A landscape with many peaks, sampled at points; each row gives a point and its height.
From any point a climber steps to the highest of the 2 points nearest to it. It stops when none of these is higher. Distance is the straight distance between rows; heights are no part of it.
K418: [ -7  17  45 -39  15  10  10 -16   2  -3  -8   6 -28   3  10 -18  23   6
  19 -16  -9  21 -13]  height 413
K994: [-38   2  34 -13  14  20   0 -30   9  18 -21   2 -14 -10  21 -11  39  18
   8  -1  -4  13  -9]  height 217
K174: [  1 -18   2  17 -14 -10  16   4  -8 -29  23 -19  -4  16 -12   1 -22 -11
 -19  29  22  17  23]  height 313
K429: [-14 -15  -3  41 -22  -2   8 -14   8  -9  -8  -4  16 -18  -4  16  -8   0
 -32  22  -9  30  14]  height 26
K453: [-18  -5  40   6   0  -2  12 -13  -8 -27  24 -22 -23   4   5  -4  -2  -5
   6  35   2  31  18]  height 407
K741: [ -6 -19  13   0 -21  13  11 -24  21  -8 -21  15  -8   9  15  -5  10  -4
 -15   7   5  35   4]  height 505
K384: [ 28 -33  26 -20 -19  10  18   3  17   7 -15  23   1  28  13 -25   0  14
  -4   0   8 -16   0]  height 360
K136: [ -2 -14  19   3 -17   0  18 -15   7 -22  -8  -1  -5   5  -2   0  -2  -1
 -13  15   4  28   3]  height 480
K743: [ 21   9  32 -35   2  -3  11  -6  23 -32 -24  23  -1 -24 -13   0 -11  19
 -21  10 -13  22  15]  height 171
K555: [ 32   8 -14 -31  14   3   1  24 -11  18   4   2   5  23  -6  -3   1   2
  12 -34  14 -37 -12]  height 591
K381: [-48   5 -12  34  18   3 -21 -10 -22  12  10 -23  -9 -21  11  31  23 -10
  23  18  -4  15  -8]  height 345
K13: [-27 -16  22  24 -15   9  12 -28  20   9 -29  14   2 -14  11  -3  19  14
 -25   5  -7  21   8]  height 372
K556: [-15  34 -20  23  14  -8 -19  -8   9 -10 -22  -1   6 -35  -9  14   6  -4
 -19 -15 -19  29  15]  height 405
K701: [ 28   2  21 -39   7   5  11  11   0 -18   4  -4 -22  30   3 -16   0  -6
  28 -16   7  20  -3]  height 506
K60: [ 10  -5 -15 -22 -18  16 -24 -18  32   1 -35  21   3   8  10  -2   2  -4
 -16 -13   4  37  -9]  height 199
K485: [ -4  33   7 -23  17  -4  -4  -9  19   1 -29  14   6 -22  -5   0  16  12
 -14 -32 -27  -8   2]  height 416
K283: [-21  -2  16  -6   0  14   0 -29  14  18 -20   9  -8  -2  23  -7  28  11
  -7 -22  -9   7 -10]  height 211
K130: [-33 -16   7  27 -14  20   2 -38   9  13 -15  14  -5  -4  23   2  27  15
  -7   5  -4  27  -6]  height 389
K59: [-10  -1 -33  34 -10  -3  -5  11  -8  -1   6 -15  12  -3  -4  20 -10 -12
 -11  -7  -2   3   5]  height 446
K229: [-16  14  52  -2  10   0  20 -13  -3 -31  14  -4 -29 -12   4 -10   4   2
   0  32  -3  40  24]  height 387
K689: [ -3   6 -10   4  -4  -1 -14  -2   7  24 -23   6  18  -9   2  -2  -1   1
  -2 -30 -14 -47   4]  height 354
K288: [ 32  -5 -43  12   4  -5  -1  28  -8   6  11  -3  17  22  -6   5 -15 -10
  -5 -19  10 -30   3]  height 454
K21: [-10   9   3   6   5  -9  -5 -10   2  34  -7   5  25 -28  -1  -6   1  16
   4 -20 -13 -56  -4]  height 340
K597: [-21 -17  15  46 -18  -1  16 -16   4  -6   2   2  12 -23  -4   4 -10   3
 -39  25  -3  10  15]  height 31
K673: [  7   8   5 -11  10  -6  -6   5  -2  33   7   4  22 -20  -3  -9  -6  14
  13 -21  -6 -69  -9]  height 326
K972: [ 40  30 -21 -42   9  -6 -21  10  15 -17 -23  14   9 -14 -26   3 -30  -7
 -15 -19 -13   5   4]  height 251
K254: [-21   7  21 -33  28  -5   5   8 -22  17  14  -7  -4  -5   7  -1  17  15
  41   0   3 -13 -27]  height 288
K31: [-17 -13  29  21 -17  -2  21 -20   2 -25   4  -2  -4  -8  -5  -2  -2  -1
 -17  25  -4  35  18]  height 455
K5: [ -7  -8  -9  16 -10  -5   2  12 -15 -22  27 -18  -3   9  -9   7 -14 -17
  -3  17  15  15  13]  height 331
K889: [ 16   6 -49  -2 -15   8 -37   2  21   3 -24  13  14   5  -5   7  -8 -12
 -11 -20   1  11   0]  height 325
K273: [ 29  20 -33 -14   4 -15 -13  33  -5 -14  -2 -13  13   1 -23  12 -29 -14
  -3 -28  -1 -10   3]  height 479
K405: [ 32   1  10 -48  -2   7   2  10  21 -12 -14   4 -17  34   8 -18  10  -3
  23 -29   9  18  -9]  height 484
K456: [-28 -23  23   4  -4  17   8 -33   1  17  -5   5 -16   9  30 -10  30   9
  24  16   3  19 -14]  height 386
K435: [-11  28   8 -12  15 -10  -4  15 -18 -32  18 -22 -24   4 -14   8  -8 -17
  13   0  -3  27   5]  height 278
K239: [ -6   6  28 -34  22  -7   5   1 -12  20   7   1   4 -11  -4 -19   3  15
  27  -6  -2 -30 -26]  height 301
K963: [-21  10 -13  29  -7   2 -12  -9   5   6  -9 -11  -1 -17   5  15   6  -4
 -14  -4 -13  19  -2]  height 491
K734: [ -9   9  13  25   2 -16  12   6 -11 -15  30 -14   8 -24 -21  -1 -22   1
 -24  22  -2 -27  19]  height 369
K322: [ 14  -1  31 -25  -8  -2  20  -6  14 -41  -7   4   1 -15 -21  -5 -17   5
 -23  22  -8  30  25]  height 166
K97: [-45  -4  11  14  14   4  -7 -12 -23   5  17 -18 -19 -12  13  21  20  -4
  32  29   4  19  -6]  height 364
K7: [ 36 -21  16 -11  -5   4  23  14   1   4  12   8  -5  33  -2 -25  -3   5
  10  17  27 -23   4]  height 247
K654: [-41  -3  20  28  13  -1   9 -19 -14  17   2  -2   6 -31  11   6  20  17
   1  25   0   9  -4]  height 568
K646: [-25  10  10  17   1   7  -6 -13  -7  16  -5  -1   0 -12  10   9  15   9
  -2  -6 -13   5  -2]  height 513
K632: [ -2  -9 -22   0 -20  11 -13 -10  20   6 -21  13   0  14  17  11  13  -4
  -6 -20  -4   6 -13]  height 342
K29: [-36  11  14  22  15   3   0 -17   2  21  -7  -3   4 -37   7   6  15  14
  -9   6 -17   1   6]  height 535
K893: [ 35 -33  16 -33 -17   5  12  16   9   9 -21  34   5  27   3 -24 -13   1
  -6   3  15 -17   6]  height 357
K327: [ 14 -38 -11  19 -27   4  10   1  10  12   2  19  14  21  11  -5  -1   0
 -18  11  13 -15   4]  height 180
K601: [ 16  31 -17 -24  29  -4 -12  27 -36  -8  19 -26 -18  15 -11   5   3 -20
  26 -28   3  -4 -13]  height 255
K591: [  9  40 -25 -13   5  -9 -28   8   9 -22 -18  -5   7 -25 -16  18 -20 -11
  -9 -15 -15  25   6]  height 245
K100: [ -1   7 -39   3  -9   6 -30  -8  18   6 -26   4   6  14   3  13  16 -10
  -9 -29  -3   7 -11]  height 333
K645: [ 19   4   2 -34  -9   5  -5   3  11 -18 -20  10  -6   8 -10  -2 -10  -6
   0 -14   4  22 -10]  height 459
K84: [  6  13  17 -26  24 -10   2  11 -10  26  10  -1  12 -18  -8 -12   2  17
  19 -10  -7 -52 -23]  height 311
K550: [-14 -30   1  57 -31   0  12  -8   8   0   2   0  20 -10   2   5 -15  -1
 -36  31   9  -4  17]  height 37
K747: [ 16  28   7 -34  10  -5   0   7   7 -34  -7   1  -2 -13 -26   9 -20  -1
 -13  -4 -11  22   6]  height 440
K790: [-39 -21  11  45  -8   7   5 -22  -8  28  10  -1   9 -18  13   5  10  15
  -2  33   2  -1 -11]  height 606
K544: [-18  41  -9  -1  17  -8 -18  -3  17 -12 -35   4   6 -32  -8   4  13   5
  -9 -24 -26  27   9]  height 415
K757: [  0 -44  -9  37 -29  18  12  -5   5   5  12  17   6  18  13  -5   0   0
 -17  25  13  -2   3]  height 164
K138: [ 37  -8 -25 -32  -5  -2 -11  22   9 -14 -10   4   6   2 -11   2 -31  -9
 -12  -4  12  11   8]  height 258
K878: [-29   3  -7 -13  14  13 -16 -22  -3  16  -2  -1 -21  16  26   8  40   6
  35  -6  -4  17 -23]  height 453
K577: [ -2  -6  -5   8 -16   2  -5 -14  28   6 -37  15  11 -12   1  13   1   3
 -28 -15 -15   4   4]  height 188
K838: [ 32   0 -29   9   7   4   7  29 -28  19  37 -10  14  25 -12   0 -14  -2
  12   8  30 -40  -4]  height 531
K164: [-33 -24   0  36  -4 -25  16   3 -24  19  41 -12   8   3  -1  -3  11   5
  12  52  21 -24 -12]  height 103
K907: [ 20  19   7 -22  16 -23  21  23 -14 -49  32 -26  -2  -2 -31  -2 -32  -8
 -13  15   5  -7  23]  height 428
K506: [ 12 -23 -18  16  -7   1   3  13  -5  26  19   4  14   6   7  -4  -9   7
  -2   5  10 -44  -2]  height 175
K197: [  0  38  15  -9  29 -18  -3   8 -15   5  13  -7  15 -36 -16   4  -9  15
  17 -18 -28 -46   2]  height 280
K565: [ 15  24  -5 -16  15 -19   4  31 -17 -43  23 -25   2 -11 -29   7 -29 -12
  -8   2  -3   1  13]  height 444
K438: [ 38 -16   6 -42  -4   5  10  22  12  14 -21  21   6  26  -2 -20 -10   1
  -4 -23   4 -26  -5]  height 373
K208: [  5  27 -19   6  16  -3 -18  16 -12   1   5 -18  10 -13  -7   9 -11 -10
   7 -32 -15 -27  -2]  height 518
K831: [-18 -32  -9  23 -17  14   4 -19   8  35   6  23  13   2  22  -1  21  14
  -1  13   1 -17 -15]  height 490
K908: [ -6  50  19 -23  32  -7   3  12  -6 -17  -2  -9 -10 -26 -13   7   5   5
  -4 -16 -31   2   3]  height 421
K669: [ 11   6  10   9   4 -18  16  17 -11 -15  23  -9   7 -11 -25  -4 -35  -3
 -20  18   2 -32  16]  height 388
K350: [ -1 -14  13  11  -3   3  10   2   0  22  10   3  11  -4   1 -12 -10  12
  -4   9   8 -38 -10]  height 160
K321: [ 14 -26   5   7  -6  13  12  -8  -3  -5  20  -2 -12  39  20 -17  13  -1
  24  18  22  16  -1]  height 545
K58: [ 32   2  -1 -17  12  -7   9  31  -6   1   3  -3  10   4 -16  -7 -20  -4
  -8 -24  -5 -39   2]  height 402
K158: [ 30 -45  -8   9 -33   4  21  16   5   9   6  24  12  29  -1 -11 -11   0
 -18  20  20 -24  13]  height 195
K666: [-44  16  22 -12  27  12  -9 -24  -9  17  -7  -7 -21 -14  17   4  37   8
  16  -1  -9  25  -9]  height 223
K724: [-17 -19  22  28  -8 -14  22  -2 -10  13  28  -4  11 -17  -5 -14 -12  17
  -1  38  17 -28  -6]  height 137
K682: [  7   2 -32  -8  13  17  -9   2 -13   8  14  -5 -19  31  12  -3  20  -4
  28 -14   6   2 -20]  height 532
K679: [ 13  10  13 -41  20   5   5  10  -7  -6   4  -5 -22  24   1 -17  10  -3
  27 -26   4   0 -12]  height 530
K674: [-14  23  30   7  14  -4  16  -5  -8  -7   9  -1   2 -32 -12   1  -3  13
 -10  11 -20 -12   9]  height 380
K830: [  1 -17   3 -12   0  18  -2 -17   9  12   2  10 -21  37  31  -9  30   6
  32  -2  11  15 -19]  height 473
K203: [  7   9  -9 -19  25 -20  12  24 -30  27  27 -15  10  10  -9  -7   4   5
  38   6  17 -38 -21]  height 456
K658: [  0  25 -12 -12  10  -2 -21   4  -3  12  -8  -9   1  -4   2   5   4   3
   7 -34 -11 -19 -10]  height 540
K257: [ 23  -7 -13 -21  12  15   5   4  -5  13   9   2 -15  39  17 -15  22   1
  35 -18  14  -8 -18]  height 493
K948: [ -8  13  -1  -1   1  -4  -3   8  -8 -34   6 -14 -15  -4 -16  13  -7 -14
  -2   6  -9  33   5]  height 286
K180: [ -7  15  23   4  11   0   1 -18  11  18 -28  14  16 -31   2  -7  17  22
 -19 -21 -24 -24  14]  height 398
K236: [-21  -6  24  18 -11  -6  12 -12  -7 -28  20 -18 -16   0  -3   5  -5 -10
 -11  34   7  49  19]  height 429
K440: [  3 -23  21  -4  -5  17  10 -16   4  14   7  10 -10  28  26 -24  23  13
  32   3  14  -6 -17]  height 430
K428: [ 15   8 -59  10 -11  -4 -30  16   2 -10  -3  -8  15   2  -5  17 -21 -20
  -5 -18   5  26  -3]  height 310
K964: [-33 -11  17   3  14   7   1 -12 -21  -2  22 -23 -28   7  27   8  20  -2
  39  36  12  27  -9]  height 381
K454: [ 19   4 -21  -3  19 -11   3  30 -39  17  37 -22  14  13 -16   0  -5   8
  25  -1  24 -41 -17]  height 487
K89: [-22  24 -14  31  10 -14 -15  -1 -19  19   8 -17  11 -37  -2   9  -5  -1
   5  -6 -13 -24   9]  height 299
K863: [-11  25   9 -30  34   1 -15  12 -29   1  16 -19 -23  -2   2   5  10  -6
  34 -16  -2   5 -17]  height 269
K659: [  9  -2   4 -14 -10  -5  -5 -12  30  10 -48  25  19 -19  -4   1   2  13
 -31 -12 -23  -6   7]  height 184
K494: [ 15 -23  45 -14  -8   8  29  -4   9   4   5  10 -11  18   5 -40  -5  17
   7  21  19 -22  -6]  height 291
K105: [-24  13  13 -18  14  15 -10 -28   1   5  -4  -8 -38  13  22  -1  35   0
  38   1  -1  29 -17]  height 437
K622: [ 21  18 -21  -1  12 -21  -8  30 -14 -25  13 -26  10  -5 -31  13 -36 -14
 -12  -6  -6  -3  13]  height 460
K975: [ 17  11 -23  10  -7 -13 -15   2  17  -4 -25   5  24 -28 -24  14 -22 -10
 -23 -12 -20 -11  24]  height 14
K409: [-16  19  14 -12  21  -7  -2  19 -30 -20  35 -37 -23  -3 -12   7  -8 -20
  24  13   6   9  11]  height 268
K758: [ 28  34 -23 -19   8  -4 -30   1  24 -18 -23  10  15 -30 -21  14 -26  -7
 -18 -11 -17  17  11]  height 246
K668: [ 14 -29 -18  -5 -11  21  -3  -4  13  23  -7  25   4  27  19 -12  24   7
   1 -15   3 -21 -12]  height 374
K211: [  3   2 -40  41 -13 -13 -14  18 -12 -12  10 -20  20  -9 -19  22 -31 -18
 -17  -7  -1  -4  17]  height 422
K817: [ 18 -19  27  -7  -4  12  14  -3   6 -10  10  -8 -20  42  18 -17   2  -4
  26   7  22  26  -3]  height 628
K852: [-33  41   4 -12  25   7 -18  -6  -2  -4 -12 -10 -30 -10   8   9  27  -5
   1 -16 -16  31  -5]  height 233
K574: [ 35  -7  -4 -37   5  -2   5  27   6  -1 -16  11   5  13  -7  -4 -11  -3
  -7 -30  -4 -25  -4]  height 382
K210: [ -6  19  10  -8  11   0  -7 -11  20  24 -33  11  12 -15  -3  -3  18  14
 -16 -36 -27 -27   4]  height 406
K253: [-15  33  18 -12  25  -5  -9   8 -14   1   4  -5  -8 -29  -3   7   9   4
  10 -12 -24  -6   0]  height 411
K63: [-37   6 -25  46   3   3 -20  -7 -25  18  17 -22  -5 -11  10  22   4  -6
   5  16  -5  11  -3]  height 328
K467: [ 21   5 -60  22 -15  -8 -28  16   6  11   1  -8  24   4  -7  20 -15 -20
  -8 -18   7  -5   4]  height 303
K2: [-16   9 -34   5  -3  12 -19  -7   5 -13  -7   3 -20  32  19  12  25 -20
  18  -8   6  39 -25]  height 222
K630: [  2 -16  54  -9 -12   4  28 -16  15 -17 -10   7  -9   6   1 -21   1  12
  -7  20   2  16  13]  height 353
K971: [-23   4 -41  23  -9   7 -24  -4  -2 -12   0  -9 -14  14  10  22  12 -26
   5  -2   4  49 -17]  height 229
K613: [-43  28   3  -4  30  10 -24  -7 -12   8  -2 -19 -20 -19  14  12  36  -3
  15  -8 -10  27  -6]  height 227
K934: [-16  39  -2 -17  14   1 -15   0   5 -13 -17   0 -15 -10  -4   8  17  -5
  -1 -13 -15  43  -6]  height 237
K294: [ 14 -24  30  -4 -20 -13  29  -6  16 -32  14  -7  -1  12  -7 -15 -27  -4
 -18  35  20  29  25]  height 277
K66: [-31  -4  28  19   7   0  15 -26  22   7 -23  22   6 -31  13  -7  20  22
 -31  -2 -23  18  12]  height 371
K355: [ 12 -18 -13   6   2  12  11   8 -17  22  26   3   5  14   0  -7   1   4
  15   7  21 -34 -10]  height 191
K751: [ -7  -2  36  -2   4   0  22  -7   1 -15   5   7   2 -18  -8  -9 -10  14
 -21  11 -12 -12   7]  height 366
K608: [ 11 -16  20 -13 -10   9  16  -9   6  -8  -5   7 -23  25  11 -11   4   1
  16  -6  10  21  -3]  height 563
K243: [ 30 -17  -3 -25   7  14   8  10  -5  23  11  15  -3  33  15 -23  16  13
  33  -6  21 -33 -20]  height 448
K302: [  3 -17   5   5 -29 -14  21  -3   6 -34  13  -7   6   4 -12   3 -28  -3
 -31  35  17  24  33]  height 295
K160: [ -2 -17  17 -12 -18  10   8 -16  20  -3 -29  17 -18  19  14 -12  16   1
   4  -8   5  33  -3]  height 527
K642: [  4  46   3 -20  22  -8  -7  -1  18 -19 -26  12   8 -28 -17   9   0  10
 -13 -24 -25  11   8]  height 423
K212: [ 11 -29 -32  -5 -22  18 -14  -2  25  16 -12  21   5  33  17   2  26  -4
  -4 -11   2  -3  -8]  height 356
K129: [-16 -19 -10  12 -12  19   0 -24   5  19   0  14  -5  12  31   2  29  13
  10  -2   4  -2 -22]  height 447
K179: [-17  30   5   9  22 -19 -11   7 -25  10  16 -18  13 -38 -12  10  -3  -2
  13  -4 -21 -37   4]  height 290
K558: [ 12   8  -8  18   1  -8  -3   5   2  17 -16   6  26 -20 -13   3 -14  -1
  -7 -26 -14 -53  18]  height 367
K756: [ 20  10   4 -55   2  -2  -5   1  17 -11 -27   6 -13  15  -2  -8   3  -7
   9 -26   3  16 -15]  height 471
K753: [ 13  43   7 -29  18 -12   1  12   5 -29  -8   7  -1 -23 -20  10  -5   2
  -6 -14 -24  11   3]  height 432
K785: [-21   8  -1   2  19  -3  -7  13 -37  -4  30 -33 -22   3  -4  20   3 -12
  31  16  13  12 -10]  height 256
K718: [-28 -21   6  41 -17   6   2 -24   3  37  -2  12  17 -14  21   1  15  15
  -3  14   0 -19 -19]  height 539
K600: [ -1  -9   0 -16 -15  19  -1 -21  18   2 -17  13 -20  31  25  -4  30   0
  16 -11   0  36 -17]  height 504
K108: [ -9  -5  57  -8  -3  -5  32 -20  11 -33   6  -4 -13  -7  -4 -17  -4   9
 -10  27  -1  26  21]  height 368
K524: [-15  -7  24  22  -7  -8  16  -2  -2  17  17   3  19 -26  -3  -9 -10  19
 -11  23   1 -40   2]  height 148
K316: [-11   0  28   3   9   1  20 -22  20  11 -26  19  11 -31   5  -7  11  24
 -25  -1 -27 -14  15]  height 384
K233: [ -6  39 -24 -14  16  -4 -23   2   5 -19 -14  -7  -7 -12  -7  14   4 -17
  -3 -27 -11  25  -9]  height 241
K602: [ 27 -12 -54  20 -19 -10 -15  23   4  10  -6   4  25   0  -4  16 -27 -11
 -15  -9   6 -16  17]  height 294
K759: [ 19  10 -34   2 -12 -16 -22  16   7 -12 -12  -7  20 -22 -26  14 -38 -13
 -19 -10 -11  -5  19]  height 12
K398: [ 21 -30  30  -3 -22  -4  27   2  13 -24  11   2  -4  28   0 -26 -21  -2
  -9  34  26  11  19]  height 257
K86: [-23   0  -1  -3  -4   9  -5 -27  27   5 -42  12  -5   3  13  -1  27   9
 -14 -18 -11  28 -10]  height 206
K762: [-13 -31 -21  52 -16   0   4  -4 -12  22  29   3  16  -1   8  10  -3   5
  -3  27   9 -26  -3]  height 61
K664: [-34  -3 -31  13   6  18 -24 -21  -4  18   0  -5 -23  19  31   9  40  -7
  31  -3   2  16 -23]  height 474
K382: [-29 -12  23  -1   6  11   4 -25 -13   7   6  -8 -21  13  25  -2  28   4
  41  27   4  23 -13]  height 409
K579: [-29  17  -7   3  22   1 -16  14 -31 -13  20 -31 -38   6   6  23  12 -19
  28  11   4  28  -6]  height 248
K420: [  8  27 -41   8   6 -14 -24  26  -8  -6  -7 -11   6  -6 -21  20 -20 -20
   3 -36 -10 -16   7]  height 495
K167: [ 26  -2 -42   0 -16   0 -29  10  14  -7 -15   4  16  -1  -4  13 -29 -11
 -18  -6   1  21   3]  height 319
K887: [  5  17 -15  37  -1 -11  -2   8  -5   1  -6  -5  23 -31 -22   6 -21  -8
 -14 -15 -21 -36  20]  height 385
K300: [-35 -15 -20  46  -4 -14  -2   2 -23  19  35 -12  12  -5   7  15   9  -5
  17  45  13 -16 -10]  height 88
K835: [ 12  22  -9 -24  16   3 -15  16  -3  13  -1  -4   0  11  -5  -7   4   5
   9 -38  -9 -32 -18]  height 558
K434: [  1  40   0 -35  34  -1 -12  24 -30 -18  15 -18 -26   4  -8   6   4 -12
  21 -24  -9   6  -8]  height 262
K596: [-10  -6 -38  -2  -1  21 -22  -6  -7   4   7   1 -21  36  29   5  37  -9
  25 -14   4  17 -26]  height 500
K847: [ 33  13  -5 -40  20   3   7  24 -17   0   2  -8 -13  25  -9 -16   0   1
  19 -31   9 -19 -12]  height 559
K312: [ 34  -3 -18  -1   1  -3   4  29  -9  17   2  -1  17   9  -9  -1 -24   0
 -12 -16   6 -48   2]  height 424
K519: [ 18  22  20 -41   8   2   5  -2  20 -15 -33  25  -2 -23 -13  -7   0  14
 -13 -13 -21  18   1]  height 174
K517: [-27   4 -20  15   4   6 -15   0 -21 -13  10 -21 -28  10   5  21  10 -25
  15   2   4  43  -7]  height 238
K183: [-19 -27   7  27 -13  -8  16  -6 -11  10  37  -4   5   5   2 -10   3   8
  15  49  27 -17  -7]  height 119
K8: [-11  25 -28  37   2 -15 -18  -7  10  -4 -26  -2  15 -37 -20  17  -8 -11
 -14 -19 -18   7  26]  height 395
K248: [ 25 -18 -14   2 -11 -10  -2  21   3  -2 -10   3  20   7 -16   4 -28  -6
 -24   6   5 -18  12]  height 275
K246: [ 16   7  -2 -26  -4   1 -10   2  13 -30 -11   0  -7 -11 -17   7 -19  -6
  -6  -5  -2  32   2]  height 449
K837: [ 13 -13  -9  -6 -22   0  -6  -6  23  -3 -28  16  12  -3   7   7 -12  -5
 -25 -10 -11  14   0]  height 192
K303: [  1   1  -8  35 -13 -11  -3  -9  19   4 -22   3  30 -28 -13  13 -11  -4
 -28  -6 -17 -10  25]  height 18
K496: [-34 -18   7  23  -8  16   1 -39  -3  21  -4  13  -3   8  33   4  34  15
  16  19   2  10 -20]  height 414
K740: [ -8 -32 -21  41 -28  11   5 -15  -1   0   7   4   3  13  16  10  14  -6
 -10  14   5  19  -1]  height 147
K41: [-11   0  10  27  -4  -7  10   1 -21 -13  26 -13   3  -4 -10   6 -18  -9
 -16  23   4  -6  10]  height 352
K854: [ 33 -18  41 -28  -1   1  29  13   5   4  10  11 -12  27  -8 -35 -10  10
   8  17  21 -34   0]  height 267
K777: [ 15 -13  13  -9   0   2  16   5  -6  -8  14   2  -8  22   1 -18 -13  -1
   5   9  17 -14   0]  height 228
K834: [-16  11  15 -30  33  -4  -3  20 -29   7  22 -17 -18   2   2  -5  14  -2
  50   5   4 -10 -22]  height 279
K533: [ 21 -28  -4  -5  -4  18   9  -1   5  29   8  24  -1  30  16 -16  18   9
  18  -3  15 -31 -17]  height 404
K619: [-22  -1 -33  44 -16   1 -21  -6   1  10  -6  -6   5  -6  11  19   3 -14
 -11  -7   2  10   1]  height 470
K920: [ 38   5 -41   4  18  -1  -5  37 -19  16  22  -9   9  22  -9   6  -9  -4
  11 -16  18 -35  -4]  height 486
K249: [-16 -14  33  14  -5   5  22 -11  -6  -1  10  -2  -2 -10  -4  -9  -6   6
 -12  22   3  -3  -3]  height 370
K509: [ 35 -36  17  -9 -27   2  19   6  19  -7  -1  11   1  42  10 -24  -6   2
  -2  30  20  19  10]  height 234
K651: [ 13  11  24 -32   9  -5  15   2  15 -13 -18  23  -2 -19  -8  -7  -5  10
 -16 -14 -22 -10   7]  height 177
K991: [-19  17  20  -1  20  -4  -3  -2 -16  -1  12 -13  -7 -21  -2   0   1   0
   3   6 -13  -6  -7]  height 399
K101: [-16 -26  24  18 -15  11  16 -15  -2  -4  14   6  -8  15  15  -8   5   3
   4  25  10   2  -5]  height 403
K202: [ 32 -52  -4  -5 -36   2  16  10  15   2  -3  21   9  31   5 -10  -9  -4
 -16  20  21  11  18]  height 214
K331: [ 34 -12 -23 -13  -8  -7   3  24  -2  -8  -3  -1  10  18 -14   3 -24  -7
 -15   5  16   1  10]  height 265
K504: [  6 -22  58 -22  -5   8  29 -18  16  13  -4  18 -12   6  15 -28   6  14
  10   7  10 -13  -8]  height 314
K728: [ -7 -34 -14  57 -31  -2   8  -4  -1   6  28   8  22  -4   4   2 -17  -3
 -22  33  14 -24   9]  height 48
K391: [  5  11 -17  32  -8 -19  -2   7  -4 -10   5 -18  24 -24 -24  15 -28 -15
 -23  -3 -14 -18  27]  height 401
K251: [ -3   4 -19  13 -10  -3 -15   1   4 -29   2 -15  -1  -7 -13  20 -15 -15
 -13   4   5  41   7]  height 296
K91: [ 16 -10   1  -5   9   2  15   8 -21   1  31 -11  -3  23   2 -14   1   2
  19  11  25 -15  -6]  height 212
K34: [ 32 -17 -32  15 -23  -7 -13  29  -2  14  -9  15  31   6  -6   8 -30  -7
 -27  -4  -1 -31  22]  height 285
K780: [ -6 -21  50  -7 -16  13  26 -25  25   3 -18  27 -12   7  16 -26   9  11
  -5  10  -3   6  -1]  height 335
K973: [ 14   4  15  -9   2 -29  19  19  -9 -35  30  -9   3  -2 -33  -5 -34  -3
 -23  23  12 -24  26]  height 408
K853: [ 28  -8 -18 -29 -21   7 -24  -8  23  -4 -30  21   4   1   4   1 -20   1
 -24  -3   3  23   0]  height 196
K870: [-27   8 -26  46  -3  -6 -19  -7 -16  23  13 -17  12 -18   7  21   4  -4
   8   2  -4 -16   3]  height 312
K884: [ -4   9  -7 -18  -7   6 -11 -15  26   3 -36  17  -3   0   1  -6  17  -1
 -13 -17  -4  31  -9]  height 202
K867: [ 17 -31  23 -23 -11  14  14  -6  17   6  -2  23 -11  39  26 -28  16   7
  20   0  12  -3  -6]  height 390
K634: [-21  12  26 -30  11  11  -6 -21   1  -7 -13   3 -34  14  10  -8  28  -3
  27 -15  -3  35 -15]  height 425
K96: [  2 -36  14  21 -17   7  22  -8   4  -1  28   1 -14  24  14 -20   2   7
  13  34  24   1   6]  height 458
K922: [-17 -22 -32  56  -9   1  -5  -5 -22  20  42 -12  16  -4   6  13   2  -1
   9  32  16  -9  -8]  height 75
K323: [ -7   0  -5  40 -13 -13   2 -13  12  -4 -19   4  20 -38  -8  15  -1  -2
 -34   5 -19  21  23]  height 21
K694: [ 41   7 -25 -45  -4  -3 -21  15   7  -6 -23  12   4  -3 -13  -2 -34  -5
 -16 -17   0   6   6]  height 254
K545: [ -8   6   6  -7  19 -22   6  28 -28  14  35 -18   5   2 -16 -10  -2   7
  33  19  21 -33 -22]  height 431
K140: [ 24  24  -6 -14  21 -12  -3  28 -13   1   5  -3  17 -11 -26   1 -23   1
   1 -34 -16 -45   4]  height 383
K974: [ -2  21 -42  20  -7  -8 -25   6   3 -19  -8 -14   7 -13 -13  23 -22 -20
  -9  -8  -1  34   8]  height 304
K299: [ 10  -1  21 -23  -5  -2   6  -7  20   2 -34  22   7 -11  -4   0   3  14
 -24 -19 -19 -11   1]  height 181

For each start below, name the point where the climber stops.
K485: K555
K8: K555
K428: K682
K323: K160
K434: K790
K884: K682
K183: K160
K854: K160
K601: K790

Call two points neighbours if one is among the 2 nearest of the other. Go from one point of each pair to the other, from neighbour to neighbour, staying as high as possible. Name the lowest point that can't be avoided.
K160 / K790: K751
K838 / K555: K140
K555 / K382: K66
K382 / K790: K456
